Points on a hilly landscape, in no order, each with its height.
From any point a climber steps to the highest of the 2 points nearest to it. It stops when none of these is higher. Distance is the straight distance between rows; heights are no part of it.
dif h=5.53: [ -4 -13   8  -4  13  -1  11 -13  25  -8   3  -3  11   3  12  -3   0  -7
   8 -22  19   5  10 -12   1 -15   8]
bub h=5.88: [ -8   3  21 -20   4  -7 -23  -6   5   2   1   3   5   0  10  -4   1  -6
   2 -26 -15   7   0  -2   3  10  -5]
veno h=7.35: [ 16 -17  -4   3   8 -16  13  14  -2   6  -8  11   1   5 -12  -3  -3  -1
  -1  -2   9 -11   4 -18 -18 -11 -18]
bofi h=6.99: [ -2 -10  20  -3   0  -3 -17   4   4   0   2   1   3  -7   3   0  -6   3
  -2   2 -19   2 -11  -5  12  13 -21]
nug h=5.58: [  1  -2  10  -9   8 -11 -13   2  -1   6   9   1   7   7   0  -3   6  -8
  -2 -19  -6  -1   3  -1   0   7  -7]
Lelap h=2.08: [ 15   9 -11   9   5 -21  22   8  -4 -11  -9   7  14   8 -16   4   8  -7
  -1  18  44  -8  -2  -5 -18 -22   8]
gor h=2.99: [  2   2   3  12  11 -14  -3   9 -12   4   6   6  13   0  -1  -2   3 -24
  -7   9   0  -9  -6  17  -4  -4  -7]
Fosu h=6.23: [ -6   1   4  -7   9  15 -19  -3   8  -9  13   3  -5  -7  12   5  -5  -5
  -8 -16  -9  12  -1   8   9  -9  22]
vog h=6.72: [  2  -2   5  -8  -1   6 -11   5   5  -4   5   5   0  -2   5  12   0  -5
 -11 -12  -2   9  -7   7  -8 -19  21]
devu h=6.34: [  3  -7 -19  12 -12  17  24  -1  -5   4   3  -2 -22   3 -11   0  -1  20
   1  15  -2  -5   1  -5   4   9   9]
bule h=8.68: [  2 -10 -11 -10 -15   9  -5   2  -9   9  -4  -2 -20  -1  12  -6   0  -8
  -4 -17 -28   7  10  15  10   4  -5]
magof h=5.03: [  3 -13  10   9  -8  -5   6   1  -2  10   1  -7 -12   4  -2 -13  -1  -8
   7  -1  -9  -9   1  13  11   3 -30]
tago h=4.25: [-13  -2 -10 -20 -10   9  -4 -13  15  -4   0  -7   1   7  -1 -12   9  22
  16 -20  -5  -4   8 -15  23  26  17]
samep h=5.47: [ -7  20  -5   0  -7  14  -9 -12   1  -2  12  -6 -11   4  -3  -2   7  16
  -3  -2  -2   2  -7  15   9  16  30]
godib h=7.21: [ -2 -17  17  -8 -17  -1 -10  -6  16  -6   1  -6 -15   3  -2  -9  -2   1
  -2 -13 -14   2  -8   9  18   0 -13]
likim h=4.61: [ -6  19  10  -6   1   1  -5 -15   9  -2   7  -5  10  10  -3   5   7  23
   5  -9  16   0  -4 -16  -3   9  24]
Molad h=6.46: [ -1 -15  -1   5  18 -12  12   5  14 -12  -7   3  24  -4  -3   5  -6   1
   2  13  24   0   0 -24  -7 -11  -5]
pasub h=7.23: [ 15 -12  -7   3 -14  -1  11   6 -11   9  -4   8 -14   4  -5   1  -1  -1
  -5  -4  -3  -9   0  -2  -9  -9  -1]
kikav h=4.28: [ -3   0 -13  15   3  11   6   0 -14   6  13  -5   1   1  -3  -6  -1   3
   4  18  -9 -10  -2   8  10  27   0]
sodu h=7.98: [-10   4   6 -13   7 -24 -15   9   5 -22 -20  11  28   2  11  10   2 -33
 -18  -5  15   8   5  11   1 -22   6]
todab h=4.74: [-10  19  -7 -17   0   9 -16  -8  -6   0   0 -10  -8  -1  10  -9   9  -2
   7 -23 -13   8  15  17  16  19   5]
povu h=2.70: [ 12   0  -3  13   4 -11  11  11 -14   0   8   9   4   1 -13  -1   4 -12
  -4  13  11 -12  -8   5 -14  -1   0]
gife h=6.15: [-10  10  33 -10  13 -15 -21 -11   9   3  -8  -3   7  -6  11  -8   0 -11
   4 -20  -6   2   7   0   1   4 -24]
zago h=6.56: [ -5  29  -4   3  -9  15  -9  -4 -11  12  -7 -14  -6  -4   4   8   8  16
   2  13  -4   6   2   6   2  16   5]
resa h=0.62: [-12  -5  13  12  15  15  -4 -11  18 -15  18 -10   5  -9   3   7  -8   8
   0   6  10   9 -11   0  13   6  12]
taz h=5.23: [ -6  -1 -11  -6   7  13   8 -12   5   4   5   1   5   5   7   0  -3  11
   1  -9   2   4   4 -16  -5   1  25]
kare h=7.24: [ -4   0  16 -11   6  -4 -22   6  10 -13  -1   8   7  -2   9  10   0 -24
 -17  -9  -3  10  -7  13   0 -22  13]
gitup h=5.37: [  6  -6  12  18  -6  -6  16   3  -3  14 -11  -4 -11  -5  -1  -7  -8  -3
   9   5  -7 -16   3   2  -4  -7 -37]
Ribo h=6.04: [  0  18 -10   6 -14  16   1  -3  -8   4   7  -6 -12   0  -4   7   6  14
  -5  12  -9   0  -6  12  -1   6  21]
Zeva h=7.58: [  9 -19   3  -6   7 -19   2  10  -1   3  -4  14   9   6  -4  -8   2  -6
   0  -4   0  -7   7 -12  -9   0 -21]
tafe h=5.79: [-13   1  -6 -13   5  13   1 -11  13  -1   7   4  15   3   3   2  -5  21
   6  -3  -4  -1  -3 -31  -2  17  31]
molod h=8.04: [  8 -12 -10  -6  -7   5  -2   6  -6  13   4   7 -11   3   5   1  -2  -8
  -8 -12 -14   3   5   7 -10  -8   0]
Gom h=5.00: [ -7  18   6  -2  -3   7  -5 -15   2  -4  12  -8   7   8  -7   0   7  19
   2  -1   6   1 -13   0   8  20  25]
ler h=3.94: [  3  12  18   1  -1 -11  -1 -14   6   5  -9  -1   6   7   0   0   7   7
   8  -7  18   1   5 -12  -9  -9 -17]
Ratoz h=5.78: [-12  10   1  -5  -1  26 -11 -12   8 -14  12  -8 -19  -8  14  -3  -4   3
  -1 -23  -5  17   3  12  15   4  29]
Sugeb h=7.95: [ -8 -12  10  -8  21 -15 -12   8  10  -7  -3   8  25  -4   8   2  -3 -18
  -8 -10   2   2   2  -8  -4 -10  -4]
lup h=3.19: [  3  18   8  11   5   1 -11   8 -14   5  11   1  14  -4  -3   7   5  -9
  -1  17  -4  -6 -16  16   2  10  -1]
tef h=5.62: [ -6 -20  -1   0  14  -3  17  -4  22 -14   1   2  20  -3   4   6  -8  -4
   7  -2  26   2   2 -22  -7 -17  16]
Reg h=1.13: [  0  -7   9  11   8   9   5  -5  17 -16   4  -4   4  -6   3  13  -6  -2
  -5  13  17  12  -3   0  -5 -26   9]
limeb h=2.35: [ 18   6 -12   9   3 -16  25  12 -14  -7   4  14   7   7 -24  -4  10 -10
  -2  17  30 -18  -5   0 -20 -12   3]
pebok h=1.83: [ 10   0 -11   7   4 -21  21   8   2 -17 -23   6  15   1  -7   9  -3 -13
  -2  15  40  -2   6  -9 -21 -29  -6]
Disuk h=7.78: [  4 -13  12   6 -11  -1   0  10  -3   3   1   1 -10 -11  -2  -1 -13  13
   2  16 -18  -5 -13  -4  10   9 -22]
vigi h=4.57: [  3 -15 -20  -1   6   7  11  -3   2  -5   7   8   5   4   3   5  -5   1
  -7   0   5   3   0 -11 -15  -9  32]
loze h=6.59: [ -4   8  16  -3  -7  -6 -21   6  -8   9  -1  -4  -1  -9   8  -4  -2  -8
   0  -4 -27  -4  -3  11  13  18 -24]
kopa h=3.95: [  1   6  -4  18   7   7  13  -1 -11  11  11  -5   2  -3  -6  -1  -5   6
   7  26   2  -6  -4  -1  -1  15  -7]
Kanob h=1.39: [  0   2   9  13   2  -9   5  -3  11 -14  -7  -1   5  -2   5  10  -2 -15
 -10   8  24  11  -1  19  -8 -36   3]
galig h=8.52: [ -7  -3 -19 -21 -15   5  -7   3  -5  10 -15  -7 -12  -5   5  -5   9  13
  12 -10 -24   9  16  -3  15  20  -9]
padu h=7.49: [  8  -4 -19   9 -22  14  17   7 -14   9  -9  -1 -24  -2 -10   6  -7  21
   4  26 -12  -4  -5  -9  -2   7   2]
Somat h=6.93: [  2  22  -8  -5   0   5  -3   1 -17  17  -4  -4   5   2   3   8   2  17
   1  11  -6   7  -1  -8 -14  14   3]
dobu h=4.90: [ -2  17 -11  -7  -9   3 -10  -6 -11   7   7  -3 -12  16  -2 -15  17  -8
   4 -22 -11  -3   7  30  15  15   3]
kel h=5.39: [-14   4  -5  -3  12  28   7 -18  15 -13  13 -10 -12  -4  17  -8  -4   1
   8 -25   7  11  15   8  12   6  24]
futo h=6.37: [ -6  13  23  -4   2  -9 -20  -5  -2  14  -8  -6  -1  -5  11 -10   2 -11
   6 -14 -16  -1   5  11   1   7 -32]
repup h=7.36: [  9 -14  -3   9  14 -12  16  13   2 -10 -10  12  15 -10  -8   6  -8   0
   0  24  21  -2  -1 -24 -16 -14 -16]
Sab h=8.76: [  0 -16   1 -13  10 -17 -10  18   9 -15 -12  17  25   0   6   9  -5 -21
 -16  -5   8   5   1  -3  -3 -18   8]
kuda h=3.67: [  2  15 -17  13  14  12  12   2 -21  13  10  -3   9  -5   3   4  -6   2
   0  30  -5   1  -3  -3 -14  10   3]
nepos h=5.06: [ -2  22   4   2  -4  -8 -10  -7 -12   9   9  -3  -3  11  -3 -12  15 -17
   3 -12  -6 -10  -1  29  10   7  -7]
viko h=7.61: [-11   9  17 -12  13 -14 -24   6  11 -24 -12   8  19  -5  11  12  -2 -27
 -15  -7   8   9   0  18   7 -20  17]
rokaz h=7.33: [  4   8 -15 -11   0   1   0   8 -24  21  -6   6   5   3  -2  -3   3  10
   3   6 -18  -3   3  -9 -11  21  -3]
Goris h=4.56: [ -6  -4  -6  17  -5   9   1   3 -12   6  18  -5  -3  -8   4  -9  -5 -10
   5  12 -19 -14  -8  21  21  20  -9]
pezub h=4.53: [ -7   8  -6 -16  -9   4  -2 -10   4   3  -5  -9  -6  11   1  -8  13  13
  11 -23  -1   2  12   3  12  19   4]
moze h=6.58: [ 20  -9  -7   2 -11 -13  19   7  -5   9 -15   8 -19   2 -13  -4  -4  14
   7  -3   7 -14   6 -20 -16 -12 -23]
fumu h=1.60: [  6   6   4  13   0 -13  10   5   4 -10 -20  -1  10  -4   1  14  -3 -18
  -7  16  35   5   5   4 -22 -40  -4]
fegog h=5.52: [ 18  -2 -10   2 -11  -2   4  13  -7  -4  -3  13  -8   4 -10  16   0  -7
 -15   9  13  -2  -5   2 -22 -32  10]
vaz h=6.54: [  1 -23  13   4  -3  -1   4  -8  15  -7   2  -2  -7   6  -3  -8  -3  -1
   1 -11   1  -2   2   1   8  -7 -10]
segi h=5.92: [ 17  -9  -2  15 -11  -9  20  17 -14  13 -11   8 -15 -11  -7  -4  -7  -2
   5   7  -4 -16  -2 -14 -14 -10 -33]
Darim h=6.07: [ 13  -3   4  -5  -9  -4  -4   3   0   1  -7   5  -4   3  -3  14   2   3
 -11  -3   7   4  -2  -6 -17 -30   8]
buna h=7.94: [  0  -7 -17 -15   3   1   1   2 -11  11 -10   1  -1   1   5  -4   2  11
   5 -14 -13   2  13 -16   1  19  -7]
tagu h=4.95: [  8  -9 -16   7  -2   4  11   7   1  -7   4  14   1   3 -13  10  -4   2
 -15  18  11   1  -6  -8 -22 -19  20]
Tene h=6.29: [ 10  -5 -11   4 -13   5  17  -5  -1   7  -2  -2 -20  10  -7  -5   4  17
   6   1   3  -3   5  -2   3   0  -6]
Kov h=4.27: [  2  21  12   0  -2  -2  -2 -12   7   3   1  -8   6  12  -5   7   9  16
   6   1  21   3  -2  -3  -7  -4   9]
Beme h=6.49: [ -9  -3 -13  -7  -1  12   4 -12   7   3  -2   0  -1   8  -7  -2  -7  35
   7   9  -2  -4  -4 -31   4  26  21]
Mitam h=3.47: [ -1  21 -14   4  18  15  -5  -1 -17  10  12   2  10  -7  10  12  -1  -4
  -7  13  -8  10   3   3 -14   7  16]
ros h=0.85: [ -3   7   7  19   8  13   6  -8   7  -6  10 -11   1 -10   5  12 -10   5
   0  22  11  11  -6   3  -2  -2   9]
suvu h=4.76: [ -6   2   4  14  -2   2   0  -9  -4   6   7 -11 -13   1   0 -12  -1  -9
  10   2 -14  -7  -3  24  23  19 -18]
loto h=8.99: [ 11 -12   1   8 -17   7   4   8  -7   3  -3   0 -18  -9 -12   3  -9  24
  -1  23 -13  -3 -15 -17   5  11 -10]
tusa h=3.34: [ -2  21  -1  12  17  10 -12   3 -16   5  14  -2  15 -14  10  10  -4 -18
  -7  12 -11   1  -3  19  -3   2   2]
rol h=8.23: [ -3  -2  -1 -12 -28   5  -7  -2  -1   8 -11 -10 -30   1   3  -9   8  -1
   1 -15 -28   6   6  24  15  -3 -11]
luf h=0.41: [-13   7  15   5  15   6  -5 -10  19 -22  19  -7  15  -4   7   5  -1  -8
  -3  -4  22  13  -5   6   7  -9  21]
Marol h=8.60: [ 15 -24  -8   9   9 -14  17  24  -3 -11 -10  18   5  -8 -19   0  -6  -5
  -5  14  15 -14  -2 -24 -12 -14 -18]
Didu h=7.31: [-10   3 -16  -8 -10  10   2  -8   2   3 -11  -8  -8   4  -7  -5   4  33
  10  10  -8   1   2 -17  14  26   3]
geg h=7.80: [ -7  -9  10 -10 -28   3 -12   1   6  -1  -2 -11 -29  -5   2 -11  -3   1
   0  -7 -33   3  -6  20  23   4 -17]
tul h=8.05: [ -8   2 -19  -7 -18   6   5   2  -7  11 -14 -14 -12  -3  -4  -6   9  16
  16  10 -14   6   9  -4  17  19 -13]
zim h=6.00: [ -7 -18  15  -2  10  -3   1 -10  23  -8   6  -2  -3   5   7 -11  -1 -10
   8 -25   8   4   7   0   9  -6  -2]
gup h=8.66: [ -4 -30  13  -5  18 -19 -11   8   5  -4   1   8  16   0   5  -6  -4 -14
  -5 -10  -8  -3  -1 -10   2  -2 -18]
Zirip h=5.28: [  7   8   7  -4  -6 -13  -5   3  -9   9   4   1   0  10  -4  -8  10  -7
   1  -9  -6 -11  -2  13   1   7 -10]

Where does a climber stop that starts at each point below?
dif => bule
likim => galig
todab => loto
vigi => galig
tusa => Marol
tagu => Sab
pebok => Marol
Fosu => Sab
suvu => Marol
